A landscape with many peaks, sampled at points; each row gives a point and its height.
From any point a climber steps to the highest of the 2 points nearest to it. It stops when none of these is higher. Distance is the straight distance between rows; heights are no part of it.
k808: 11; -8; -2; -19; -11; 2; 0; -9; -4; -1; 14; 12; 4; -10; 12; 5; -13; -9; 11; -6; -4; -5; 0; 0; -2; -1; -1; 16; -7; 24  (h 6.00)
k734: 2; -5; 2; 9; -9; 4; 4; 4; -10; -3; -13; -11; -10; 16; 7; 3; 23; 1; -14; 7; 13; -16; 10; -4; 0; 8; 0; 10; -16; -5  (h 2.87)
k807: 10; 1; 18; 7; 10; -6; -6; -6; 8; 10; 6; 16; 6; -7; -21; 9; -5; -2; -10; -2; 3; 9; 6; 2; 4; -1; -4; 3; 8; -3  (h 2.90)
k312: -1; -3; 1; 1; -11; -3; 18; 1; -6; -3; -7; -13; -23; -4; 11; 6; 4; -6; -6; 7; 16; -15; 11; -8; 7; 4; -5; 13; -20; 6  (h 2.56)
k370: -2; 10; -12; -3; 4; -2; 18; -3; 0; 3; 10; -4; 2; 0; -2; -5; -15; -2; 16; -2; -11; -5; 10; -2; 0; -12; -6; -4; -3; 12  (h 6.94)
k785: 2; -22; 2; 0; -17; -4; 4; -17; 0; -10; 14; 9; -5; -19; 5; 10; 9; -1; 0; 15; 6; -7; 1; 5; -3; 1; 2; 16; -19; 20  (h 4.50)
k969: 20; 7; -13; -4; -7; 9; -27; -11; -3; -10; -4; -5; 13; -2; 4; -3; 4; 12; -7; -2; 3; 12; -16; 0; -1; 1; 7; 17; -5; 3  (h 6.70)
k341: 4; 10; 3; 8; 8; 4; 7; 7; -2; -6; 10; -13; 9; 5; 4; -4; 8; -10; 8; -16; 0; -13; 5; 2; -1; 2; -2; 1; 9; -10  (h 5.08)
k344: -20; -17; 14; -1; -11; -7; -3; 14; -2; 0; 5; 9; -1; -18; -10; 0; 1; -2; 6; -3; -9; 0; -1; -1; 3; -3; 3; -7; 7; 3  (h 6.32)
k254: 8; 4; -25; -7; 7; -2; 17; 19; -3; 2; 4; -7; -5; -2; -15; 9; -29; 7; 5; -6; 6; 8; 6; 15; -4; -10; -10; -9; 8; -14  (h 4.39)
k292: 9; 18; -16; 1; 2; 1; 3; 12; 10; -8; 6; -13; 9; -3; -7; -7; -6; 2; -5; 4; 16; 12; 5; 3; -4; 10; -6; -18; 8; -14  (h 5.77)
k513: -21; -3; 9; -7; -2; -1; -5; -6; -12; 1; 13; 4; -10; -2; -6; 12; 16; -2; 9; 9; -9; -6; -4; -2; 13; 6; 5; 3; 10; 12  (h 5.46)
k355: 8; -20; -3; -12; -9; -11; -16; -18; -1; -3; 3; 19; -5; -2; -1; 9; 3; 1; -3; -11; 8; -2; -8; 0; -5; -5; -1; 17; -21; 11  (h 3.49)
k197: 2; -16; 5; -3; -12; 6; -21; 0; 2; -1; 11; 22; -2; -23; -14; 13; -12; -4; -2; 7; 7; 3; 0; 16; -24; -15; -2; 17; -11; 3  (h 3.77)
k163: -17; 2; 0; -4; -16; 14; 16; 13; -12; -3; 11; -2; -8; -13; 4; -10; -11; -8; 7; 23; 3; -5; 9; 0; 8; 1; 4; -2; 13; -6  (h 0.95)
k19: -9; 0; 6; 9; 9; -8; 19; 16; 1; 6; -13; 1; 13; 10; -2; 5; 8; 6; -5; -9; -9; 15; 13; -5; 4; 10; -2; -26; 12; 5  (h 1.72)
k326: -12; -1; -4; -5; -7; 1; 16; 17; -6; 1; -2; 5; -3; -14; 5; 7; -16; -5; 14; -26; -10; -4; 2; -8; -2; -9; 2; -6; -4; 9  (h 6.95)
k534: 4; 18; 15; 24; 2; 19; -9; -16; 9; 12; 2; -8; 13; -12; 8; -20; -7; -5; -13; 0; 0; 7; 0; -9; 9; -2; 6; -9; 0; -13  (h 5.66)
k562: -17; -4; 10; 17; -5; 1; 17; 9; 3; 4; -16; 4; 6; 8; 5; 5; 15; -13; -3; 1; -2; 8; 1; -5; -2; 6; 0; -14; 15; 1  (h 1.61)
k777: 3; 24; 1; 13; 5; 29; -12; -5; -2; 4; -3; -21; 1; -3; -5; -4; 9; 15; -2; 14; -5; 9; -13; 0; 6; 4; 8; -6; 19; -14  (h 4.81)
k160: -9; 7; -4; 3; 6; -9; 12; 1; 5; 5; -19; -4; -4; 9; 11; -2; -1; -11; -9; -9; 5; 2; -4; -30; 12; 7; 1; -9; -15; 3  (h 4.69)
k81: 14; -4; -6; 7; 8; -4; 11; -14; 13; -8; 0; -8; 20; 7; -1; -3; 19; 8; 1; -5; -4; 12; -5; 12; 0; 4; 5; -12; 9; 2  (h 2.57)
k506: 12; 4; 20; 14; 6; 20; -23; -16; -3; 15; -12; 2; 2; 8; 13; -21; 3; 1; 0; 1; -8; -13; -6; -1; -5; -9; 10; 13; -5; -10  (h 6.52)
k339: 19; -6; -2; -19; -12; -10; -30; -13; 0; -9; 4; 5; 9; -2; -4; 5; 3; 9; -7; -7; 8; 23; -7; 7; -1; 2; 4; 18; -7; 4  (h 5.92)
k955: 1; -12; -5; -9; -15; -2; 2; -14; 6; -6; 4; 10; -3; -17; -1; 11; -6; 11; 3; 26; -3; 9; 2; 7; -1; 1; 4; 6; -3; 22  (h 4.08)
k465: -5; -15; 16; 2; -6; 5; 10; 13; -6; -3; -4; 3; 2; -5; 12; -25; -11; 0; 2; 14; -5; -8; 16; -2; -2; -4; 5; -6; 14; 1  (h 1.02)
k347: -17; 4; -3; 19; -13; 19; 6; 7; 2; -3; 14; -4; 3; -31; 0; 1; -2; -9; -7; -2; 6; 4; -2; -3; 7; -13; 3; -17; 0; -6  (h 1.95)
k491: 3; -20; -8; -6; -11; -6; -19; -14; 9; -4; 1; 21; 4; -13; -7; 7; -9; 0; -5; 3; 6; 13; -7; 12; -16; -9; -2; 9; -17; 9  (h 3.84)
k768: -24; 0; -21; -7; 4; -18; 5; 4; 6; -2; 2; 6; -2; 7; 5; 10; -5; -26; 13; -32; -6; 5; -17; -3; -17; -5; -12; -7; -7; 6  (h 4.30)
k102: 0; 14; 5; 0; 9; 23; -27; -5; -2; 2; -10; -14; -4; 16; -2; -20; 1; 11; 2; 27; -5; -7; -8; -1; -7; -2; 0; -3; 8; -11  (h 5.33)
k626: -13; -8; 10; -17; -7; -15; -8; 7; -2; 7; -1; 13; -23; -10; -1; -5; -5; -13; -6; 9; 10; -4; 1; -13; 13; 4; -2; 6; -15; 6  (h 2.15)
k604: -12; 21; -12; 14; 1; 1; 5; 4; 5; 0; -15; -14; -2; 3; 12; 5; 10; -15; 0; -20; -1; -8; -3; -24; 0; 0; -2; -8; -13; 0  (h 4.13)
k178: 3; 7; 15; -4; 7; 6; -13; -20; 1; 9; -6; -10; -7; 15; 7; -24; 7; 19; -8; 21; -3; -1; -3; -9; 19; -1; 17; -8; 2; -13  (h 5.81)
k88: -21; 0; 1; -17; 1; -22; -2; 15; -1; 0; 7; 12; -8; -1; -4; 5; -6; -25; 3; -8; 3; 9; -3; -12; -5; 12; -14; -5; 1; 10  (h 4.82)
k100: -2; -1; -9; -15; -9; 0; -4; -12; 0; -4; 21; 0; -9; -20; -1; 11; -16; -4; 12; 4; 2; -5; 13; 3; -2; -5; -2; 7; -17; 25  (h 5.39)
k514: 7; 6; -11; 0; 12; -2; 8; -3; -4; 2; -10; -13; -5; 5; -12; -8; -6; 18; 0; -7; -2; -1; -1; 2; 18; -13; 5; -10; 7; -13  (h 3.92)
k891: -9; 6; -1; 13; -4; 16; -3; -13; -1; -7; 4; -1; -6; -7; -17; 15; 21; 7; -2; 42; 11; 2; -12; 21; 3; -2; 2; 6; 7; -9  (h 2.84)
k387: -15; -10; -14; -11; -2; -22; -7; -8; 7; -4; 9; 11; -1; 3; -6; 2; -9; -25; 5; -9; 4; 2; -14; -3; -14; -7; -10; 0; -16; 8  (h 4.57)
k368: 8; 14; 13; -1; 14; 3; -17; -5; 2; 8; -4; -11; -11; 7; -5; -19; -6; 15; -15; 6; 2; -1; 4; -9; 12; -5; 3; -11; 3; -20  (h 6.22)
k138: 1; 4; 33; 2; 17; 1; -3; 29; 2; 16; -11; 8; -10; -5; -3; 12; -2; 5; -12; -14; -8; 2; 14; -16; 3; 14; -4; -3; 2; -1  (h 1.32)
k110: 0; 23; 9; 23; 1; 26; -9; -16; 0; 6; 10; -7; 10; -9; 1; -18; 4; 2; -5; 11; 0; 0; -7; 7; 5; -2; 7; 2; 14; -19  (h 5.21)
k98: 3; 12; -11; 5; 0; 9; 1; -12; -1; -2; -2; -7; 4; 0; 11; 1; -2; -7; 1; 27; -3; -1; 0; -6; -1; 4; 3; 13; 2; 3  (h 4.83)
k229: -14; 6; -11; -11; 10; 7; 0; 5; -7; 3; 0; 4; -3; 10; -6; 9; -19; -11; 13; -12; -22; -4; -15; -3; -2; -16; -2; 7; 14; 6  (h 3.57)
k842: 20; -1; 9; -12; -7; 4; -35; -10; -12; -6; 11; 18; 11; 5; -6; 4; 8; -3; -2; -10; 9; 10; -12; 1; 7; 13; 7; 22; 1; 1  (h 5.78)
k790: 8; -12; 15; 4; 6; -2; -6; -12; 5; 6; -6; 1; 4; 18; -1; -29; 2; 8; -1; 17; 2; -3; 14; 0; -4; -3; 8; 0; 0; 0  (h 6.84)
k441: 11; -2; 24; 7; 13; 20; 12; 7; -3; 8; -19; -6; 1; 24; 9; -4; 3; -8; -12; -5; 0; -10; 1; -5; 11; 13; 6; -1; 22; -7  (h 5.84)
k705: 0; 13; -20; -9; 18; -3; 18; 18; -4; 6; 9; -3; -6; 6; -7; 5; -32; -15; 7; -21; -6; 5; 8; 8; -9; -6; -15; -7; 15; -3  (h 4.02)
k224: 5; 12; 2; -7; 4; 8; 11; -12; 3; 8; -5; 3; 0; -2; 21; -2; -8; 0; -1; 18; -12; -4; 6; -12; 14; 13; -1; 11; -1; 18  (h 5.05)
k611: -10; -5; 1; 15; 3; -11; 25; 7; 8; 6; -2; 0; 10; -4; -15; 15; 6; 6; 1; -15; -3; 0; 6; 5; 1; -11; -5; -15; -6; 0  (h 2.00)
k309: 17; 18; -18; 11; 1; 15; 1; 16; 6; -8; 3; -16; 7; -4; -2; -2; -2; -5; -9; -8; 16; 4; -1; 7; -14; 6; -7; 3; -1; -16  (h 6.57)
k867: 17; 1; -9; -14; 7; -14; -1; -15; 2; -7; -2; -9; -10; 17; 0; -10; 5; 18; 0; -2; 3; 0; -8; 7; 5; -7; 4; 3; -8; -7  (h 1.96)
k242: -18; 16; -8; 7; 5; 3; 1; 2; 0; 6; -12; -27; -4; 16; 9; 1; 11; 0; 4; -3; -8; -12; -1; -14; 0; 1; 0; -12; -3; -1  (h 3.70)
k191: -1; 18; 17; 14; 5; 7; -1; -7; 4; 15; 21; 5; 1; -24; -6; 9; 0; -7; -13; -7; 7; 8; -1; -2; 16; 9; 2; -2; -4; -11  (h 2.38)
k515: 2; 18; -5; 8; 7; 16; -3; -8; 3; 6; -6; -15; 4; 4; -10; -5; 1; 18; -1; 8; -15; 3; -5; 3; 14; -16; 10; -14; 14; -15  (h 4.38)
k450: 5; -10; -11; 0; -20; 2; 2; -7; 0; -13; 22; -4; 2; -31; 4; 3; -2; -2; 7; 6; 0; -8; 2; 3; -3; 0; -4; 7; -13; 18  (h 4.90)
k982: -12; -6; -7; -5; -11; -11; -8; 2; 0; -14; 6; 5; 13; -11; -4; 19; 15; -3; 15; -12; -7; -4; 2; 9; -22; 4; -6; 5; -5; 21  (h 4.49)
k733: -5; 19; -14; -18; 7; -10; 7; 2; 4; -1; 0; -8; -1; 16; 1; -8; -14; -7; 7; 10; -4; 3; 9; -7; -6; -2; -10; -15; -1; 4  (h 6.42)
k635: -17; 4; -16; -14; -2; -15; 1; 6; -18; -17; 23; -5; -1; 16; -7; 8; 10; -16; 20; -20; 9; -14; -13; 14; -10; 7; -7; -2; 8; 2  (h 3.94)
k588: 14; -7; -14; -2; 5; -13; 22; -11; 6; -12; -7; -12; 16; 24; 12; -13; 10; 5; 5; -6; -3; 0; -6; 7; 0; 5; 6; -5; 7; 3  (h 2.35)
k22: 18; -10; 3; -15; -9; -12; 6; -18; 8; -2; 8; 8; 10; -9; 1; 5; -1; 17; -5; 10; -1; 14; 4; 4; 1; 10; 2; 3; -1; 17  (h 3.68)
k937: 5; -9; 5; 6; -2; -3; -15; 0; 0; 0; -13; 5; -10; 1; -3; -6; 8; 8; -9; 5; 11; -4; 3; 9; -12; -5; -4; 3; -11; -14  (h 3.85)
k117: -10; -2; 0; 4; 13; -12; 27; 15; 6; 5; -1; 9; 11; -3; -8; 2; -9; 2; 1; -9; -4; 14; 7; -5; 8; -9; -3; -15; 3; 5  (h 1.84)
k10: -4; -4; -11; -3; -8; -9; 26; 8; -7; -2; 8; -7; -1; -12; 5; 7; -14; 11; 17; -16; -16; -8; 16; 3; 3; -9; 1; -7; -12; 19  (h 7.74)
k460: 14; 12; 17; 13; 21; 4; 4; -6; 6; 10; 11; 4; -1; -7; -12; -1; -11; -6; -13; -3; 11; 7; 4; 1; 15; 5; -7; 8; -1; -17  (h 2.66)
k54: -1; -9; 3; 13; 4; -5; -10; -3; 10; 1; -22; 0; -1; 11; 4; -8; 18; 11; -15; 22; 14; 14; -1; 6; -15; -2; -5; -4; -9; -9  (h 3.61)
k118: 5; 8; -20; 9; 13; 7; 3; 3; 7; -4; -1; -4; 4; 2; -11; 8; -6; -3; -2; -6; 13; -2; -3; 9; -12; -15; -11; 3; -3; -18  (h 5.56)
k727: 13; 7; 0; 4; 16; 20; 0; -1; 16; -2; -24; -7; 1; 16; 6; -8; -4; 8; -9; 16; -4; 7; 1; -7; -4; 11; -10; -1; 2; -2  (h 0.49)
k617: 16; -5; 5; 6; -12; -3; 3; -19; 10; 6; 17; 6; 21; -10; 4; 4; 9; 5; -4; 11; -2; 8; 3; 10; -7; 7; 1; 13; 0; 24  (h 3.33)
k994: -4; 5; 4; 3; -3; 5; -4; -10; 7; -4; 2; 10; 5; -3; -8; 13; 13; -3; -13; 31; 19; 13; -11; 11; -1; 13; 1; 1; 9; -7  (h 3.10)
k239: -23; -6; -3; 3; -12; -16; 6; 16; -4; 2; -2; 1; 4; -15; 2; -5; 1; -2; 12; -17; -8; -5; 4; -3; -4; -8; 4; -15; -4; 2  (h 6.53)
k310: -5; -11; -18; 0; 6; -13; 14; -11; 14; 5; -27; 4; -5; 25; 0; -10; -5; 0; -5; -4; -4; 19; -21; -3; -4; -15; 4; -6; -6; -3  (h 3.47)
k871: 1; 3; 16; 18; 12; 22; 17; 8; -10; 2; 3; -12; 0; 15; 5; 0; 7; -16; -6; -14; 4; -13; 6; -5; 10; 5; 1; -2; 19; -14  (h 5.43)
k661: -4; 8; 3; -6; 8; -2; 10; 4; -3; -1; -6; -6; -10; 6; 6; -1; -2; -12; -5; -2; 5; -7; -5; -13; 18; 14; 6; -1; -5; -6  (h 5.10)
k960: -19; -15; -4; -8; -20; -6; -4; 15; -7; -3; -1; 5; -11; -19; -14; 23; 1; 8; 5; 0; -2; 4; -8; 5; 2; -4; 5; -2; 2; 9  (h 5.99)
k904: 18; -3; 7; -13; -5; -1; -29; -3; -16; -1; 7; 12; 7; 9; 6; -2; 10; -9; 12; -19; 3; -11; -10; -2; 2; 5; 5; 27; -3; 3  (h 5.54)
k691: -15; -11; -20; -11; -4; -3; -2; 2; -16; -21; 27; 4; 1; -1; -10; 8; 2; -15; 16; 3; 11; -6; -12; 20; -10; -2; -3; 1; 5; 1  (h 3.82)
k477: -14; -6; 5; -17; 14; -18; 5; 20; -4; 0; 11; 9; -13; 7; -9; -7; -15; -22; 6; -11; 10; -2; 3; -4; -5; -2; -10; -3; 5; -6  (h 4.94)
k432: 7; -15; -4; -18; -9; 6; -5; 5; -2; -7; -6; 12; -4; 3; 13; 5; -3; -3; 8; 5; -5; -4; -3; -3; -12; 11; 1; 20; 1; 16  (h 5.57)
k535: 5; 8; -15; -10; -15; -2; -19; 16; -2; -2; -8; -5; 11; -16; 6; 10; -8; 7; 1; -19; -12; 3; 0; -4; -12; 2; -3; 6; -9; 10  (h 5.13)
k492: 14; -4; 6; -4; 5; -5; -3; -13; 5; 6; 9; 3; 0; 4; 3; -28; -14; 10; -5; 10; -8; 1; 13; -1; 11; -9; 4; -7; -4; -2  (h 7.09)
k421: 2; 4; 19; 9; 2; 11; -21; -12; 3; 16; -9; -1; 7; -1; 12; -22; 5; 0; -14; 0; -4; 6; -7; -13; 9; -2; 7; -4; -2; -14  (h 6.10)
k226: 4; -3; 6; 5; -2; -5; -13; -16; 11; 0; -4; 9; 4; 2; 1; -4; 11; 7; -15; 22; 4; 20; -8; 5; -5; 4; -2; 4; 1; -1  (h 3.36)
k237: -3; 5; 14; 9; -12; 8; 0; -3; 2; 9; 21; 3; 1; -35; -2; 4; -10; -8; -6; -5; -5; -1; 3; -2; 10; -7; 3; -2; -5; -1  (h 2.14)
k630: 6; -9; 18; 13; 0; 8; -10; -3; -2; 1; -4; -3; 5; 13; 4; -16; 12; 7; 1; 5; -5; -20; 8; 10; -14; 2; 5; 1; 5; -11  (h 7.18)
k701: -11; -1; 25; 1; 2; 1; 4; 29; 2; 7; -6; 3; 1; -12; 0; 13; 11; 0; -13; -19; -1; 11; 5; -9; 11; 19; 3; -12; 15; 0  (h 1.44)
k377: 9; -13; 11; 1; 3; -2; 11; 9; -9; -5; 14; -3; 0; -8; -5; -27; -11; 0; 3; 6; 16; -9; 16; 8; 5; -10; 4; -1; 1; -19  (h 5.09)
k986: 0; 13; 13; -6; 8; 9; -27; -16; -5; 6; 6; -9; -8; 13; -2; -18; 17; 25; 0; 29; -11; -1; -6; 4; 6; -2; 9; -4; 9; -10  (h 5.53)
k569: 16; -6; -8; 3; 6; -5; 7; 5; 2; -4; -3; -8; 7; 4; 0; 1; 5; 10; 6; -9; -4; -10; 8; 6; -4; 1; -8; 3; 1; -1  (h 4.79)
k942: -3; 4; 10; 22; 3; 17; 7; 5; -3; -5; -20; -22; -10; 17; 5; -1; 26; 0; -8; 9; 13; -16; 3; -7; 5; 8; 8; -2; -1; -14  (h 3.20)
k77: 1; 18; -10; -5; 8; -11; 5; 16; 10; -3; -5; -11; 0; 8; -4; -2; -7; 4; 0; 16; 7; 11; 21; 1; -11; 13; -16; -13; 2; 3  (h 6.05)
k227: -13; -19; -16; -6; -6; -8; 2; 9; -8; -19; 12; 5; 0; 1; -10; 25; 16; 3; 22; 6; 4; -7; -14; 21; -12; 3; -1; 4; 3; 5  (h 3.95)
k844: 7; 12; -25; -4; 9; 12; 7; 8; 1; -1; -1; -7; -6; 6; -11; 15; -21; 1; 9; 2; 0; -2; 6; 15; -13; -17; -11; 5; -1; -9  (h 4.91)
k230: 13; -6; 13; 1; 10; -5; -6; 8; 0; 10; -16; -5; -6; 0; 1; -3; 6; 19; -14; -8; -9; 2; 11; -9; 12; 5; -1; 0; 2; -3  (h 1.03)
k508: 6; 13; 6; -4; -1; 5; 15; -6; 2; 8; -2; 1; -6; -3; 10; 5; 4; -11; -12; 13; 6; 6; 2; -18; 22; 13; 1; 2; -1; 8  (h 5.64)
k683: -5; -4; -11; 3; 2; -12; 2; -7; -1; -2; 4; -5; 0; 0; -10; 6; 5; 10; 3; -17; -5; 3; -17; 3; 19; -12; 8; -8; 1; -9  (h 3.48)
k361: -2; -6; -14; -4; -2; -12; -6; -7; 8; -2; -2; 13; -6; 4; -1; 2; -15; -9; 2; 11; 4; 0; -6; 6; -19; -13; -5; 8; -15; 10  (h 4.25)
k273: 10; -13; 11; 11; -1; 22; -8; -1; -5; 8; -8; 1; -5; 5; 10; -22; 3; 10; 4; -1; -7; -20; 3; 1; -3; -7; 4; 17; -1; -10  (h 6.88)
k936: -6; -3; -5; 9; 1; -3; 9; -22; 6; 2; 5; 1; 1; -12; -20; 26; 7; 4; -1; -14; -7; 6; -14; 1; 13; -5; 7; -2; -4; 6  (h 2.89)
k757: -5; -2; -12; -8; -13; -3; -16; 7; -4; -12; -7; -5; 5; -4; 8; 16; 11; 9; 10; -2; -6; 0; -7; 1; -17; 2; -3; 7; -4; 5  (h 4.72)
k405: 12; -10; 0; 4; -3; 2; -12; 9; 5; -2; 1; 13; 3; -12; 2; -6; -4; -3; -5; -2; 14; -1; 4; 8; -20; -1; -6; 9; -8; -6  (h 4.07)
k218: -17; -2; -11; 1; -6; -14; 5; 8; -7; -8; 17; 2; 6; 2; -4; 18; 1; -21; 16; -30; 3; -7; -8; 7; -10; -1; -5; -4; 1; 4  (h 4.09)
k952: -27; -11; 9; -10; -12; -2; -5; 6; -11; -2; 4; 17; -15; -11; -9; 28; 6; 1; 6; 8; 2; -3; -9; -5; 2; 9; 0; 11; 4; 8  (h 5.69)
k93: 8; 1; -2; -1; 13; -5; 12; 4; 2; -1; 9; 0; 0; 4; -4; -25; -18; -9; -4; 4; 16; 4; 19; 5; 0; -2; 0; -10; 2; -9  (h 5.31)
k676: 15; -7; 1; 4; -6; -21; 2; -23; 9; -7; 14; -14; 23; 1; 2; -16; 17; 9; -5; -8; -6; 7; -4; 6; 9; 4; 10; -11; -1; 1  (h 2.83)
k789: -5; 0; 19; 2; 1; 8; 15; 26; -4; 9; -3; -2; 1; -6; 13; -12; -9; -8; 2; -3; -7; -5; 23; -14; 0; 3; 4; -13; 1; 5  (h 1.07)
k828: 1; -2; 7; -1; 1; -11; -8; -7; 11; 9; -7; 18; 9; 2; -12; 14; 10; 1; -9; 7; -3; 18; -1; 7; -4; 2; -1; 3; 11; 1  (h 3.12)
k719: -10; 12; 9; 12; 6; 5; 3; 5; -11; -2; -3; -22; -12; 20; 2; -3; 25; 3; 6; 5; -2; -20; -5; -6; 10; 1; 4; -3; -3; -13  (h 3.45)
k408: -10; -2; 15; 5; 1; -4; 10; 12; 9; 3; -6; 11; 10; -1; 10; 6; 19; -11; -10; -7; -1; 3; 4; -15; 7; 23; 2; -9; 10; 7  (h 1.53)
k872: 0; -2; -4; -8; -4; -13; 5; -1; -6; 2; 5; 4; -26; -6; 3; 6; -2; 0; -4; -4; 11; -11; 1; -13; 18; 2; 1; 11; -23; 5  (h 2.32)
k463: 19; -7; -14; -15; 5; -17; 9; -8; 1; -13; -15; -9; -5; 24; 14; -9; 9; 10; 2; -12; 3; -13; -14; -1; 7; 9; -2; 1; -5; 2  (h 2.17)
k157: -3; -8; -4; -6; 5; -14; 12; 21; -3; -1; 0; 4; -7; 10; -2; -13; -25; -13; -2; 0; 7; -4; 11; 3; -6; -8; -4; -15; 3; -10  (h 5.07)
k516: -15; 3; -9; 18; -1; -1; 13; -6; 6; 6; 5; 5; 7; -9; -19; 33; 6; 5; -3; -4; -8; 10; 0; 5; 0; -6; -4; -11; -5; 8  (h 2.34)
k381: 0; 1; 18; 6; 10; 3; 6; 16; 2; 10; -23; -6; -9; 2; 7; -2; -8; 5; -8; -8; -6; -2; 19; -21; 6; 9; 0; -6; -6; 1  (h 1.18)
k669: 16; -3; 18; 11; 6; 24; 4; 7; 2; 5; -14; 5; 0; 1; 11; -9; -3; 4; -9; 0; -3; -5; 4; 0; 5; 4; 6; 8; 8; -9  (h 6.39)
k903: 17; -2; 1; 7; 1; -2; -3; 1; 5; 2; 5; 6; 8; -10; 4; 8; -4; 2; -5; -23; 2; 0; 8; 2; -5; -5; -3; 14; -2; -1  (h 4.37)
k850: -11; -2; -19; -12; -6; -4; -12; 0; -13; 0; -10; 6; -10; 13; -1; 9; -14; -6; 15; -17; -10; 2; -27; -2; -4; -9; 1; 9; 3; -1  (h 3.39)
k692: -6; -8; -19; 1; -15; -9; 7; -1; -3; -19; 13; -2; 11; -10; -9; 29; 16; 13; 12; -1; -4; 2; 0; 19; -23; 3; -4; -6; 1; 13  (h 4.20)
k172: 15; -5; -5; 3; 6; 3; 0; -5; 13; -5; -22; -3; -3; 17; 5; 0; 6; 9; -10; 4; 5; 10; -13; -1; 8; 8; 2; 1; 4; -5  (h 0.65)
k214: 3; 17; 5; 3; 3; 16; -17; -8; 3; 4; -6; -7; 2; 10; 12; -14; 6; -3; 3; 25; -12; -4; -1; -5; -12; 11; 2; 3; 5; 3  (h 5.14)
k500: -23; -6; 13; 2; -11; 5; 6; 18; -9; 0; 7; 5; -6; -4; 3; -19; -17; -16; 2; 30; 9; -10; 18; 3; -6; -4; 0; -10; 12; -3  (h 0.99)
k974: 16; 4; -16; -4; -22; 6; -31; -4; -10; -1; -6; -3; 13; -13; 4; 3; -4; 12; 4; -14; -8; 10; -6; 0; -4; -16; 6; 8; -6; 9  (h 5.82)
k105: -10; -7; -15; -3; 9; -14; 4; -22; 14; 3; -17; 15; 1; 17; 0; -2; -8; -8; 2; 12; 2; 10; -14; 4; -10; -12; 0; -2; -12; 7  (h 3.86)
k835: 9; -12; 5; -10; 2; -4; -14; 9; -16; -5; -2; 16; -9; 11; 11; -2; 3; -6; 14; -11; 1; -17; -1; -3; -12; 4; -5; 23; -4; 8  (h 5.38)
k190: 14; 4; 20; -4; 8; -2; -8; -8; -2; 7; 10; -2; -2; 1; -7; -36; -7; 24; -9; 12; 10; 2; 12; 3; 18; -9; 2; -12; -2; -15  (h 6.67)
k286: 10; -4; 4; 6; -10; -11; 1; -17; 4; -9; 22; -1; 20; -3; 7; -1; 22; 6; 3; -8; -4; -3; 11; 5; 0; 13; 1; 1; 1; 14  (h 3.06)
k827: 12; -7; 9; -8; 5; 7; -2; -1; 0; 3; -28; 3; -10; 10; 11; 7; 2; 13; -9; -13; -6; 6; -7; -12; 18; 13; 8; 5; 2; -6  (h 0.84)
k947: -8; 9; -22; -17; 11; 0; 19; 5; -12; 1; 9; 5; -5; 10; -7; 11; -23; -12; 22; -9; -13; -3; -4; 6; -5; -11; -11; -5; 21; 0  (h 3.78)
k393: -12; 5; -3; -8; -11; 19; 11; 10; -12; 3; 4; 2; -8; -16; 0; 11; -14; 4; 8; 9; -11; -9; 8; 3; 2; -3; 2; 6; 13; 0  (h 0.88)

For each start below, name the point where the climber stops.
k98 => k492
k54 => k630
k117 => k630
k286 => k808
k872 => k508
k691 => k969
k867 => k630
k197 => k630
k727 => k492

Call two points neighbours if one is among the 2 nearest of the other. Go from one point of each pair to the other, from neighbour to neighbour, staying as high as possible. Name the lowest point that can't be avoided.
k508, k492 => k98
k387, k808 => k691
k630, k492 => k790
k491, k508 => k197
k969, k808 => k835
k10, k309 => k292
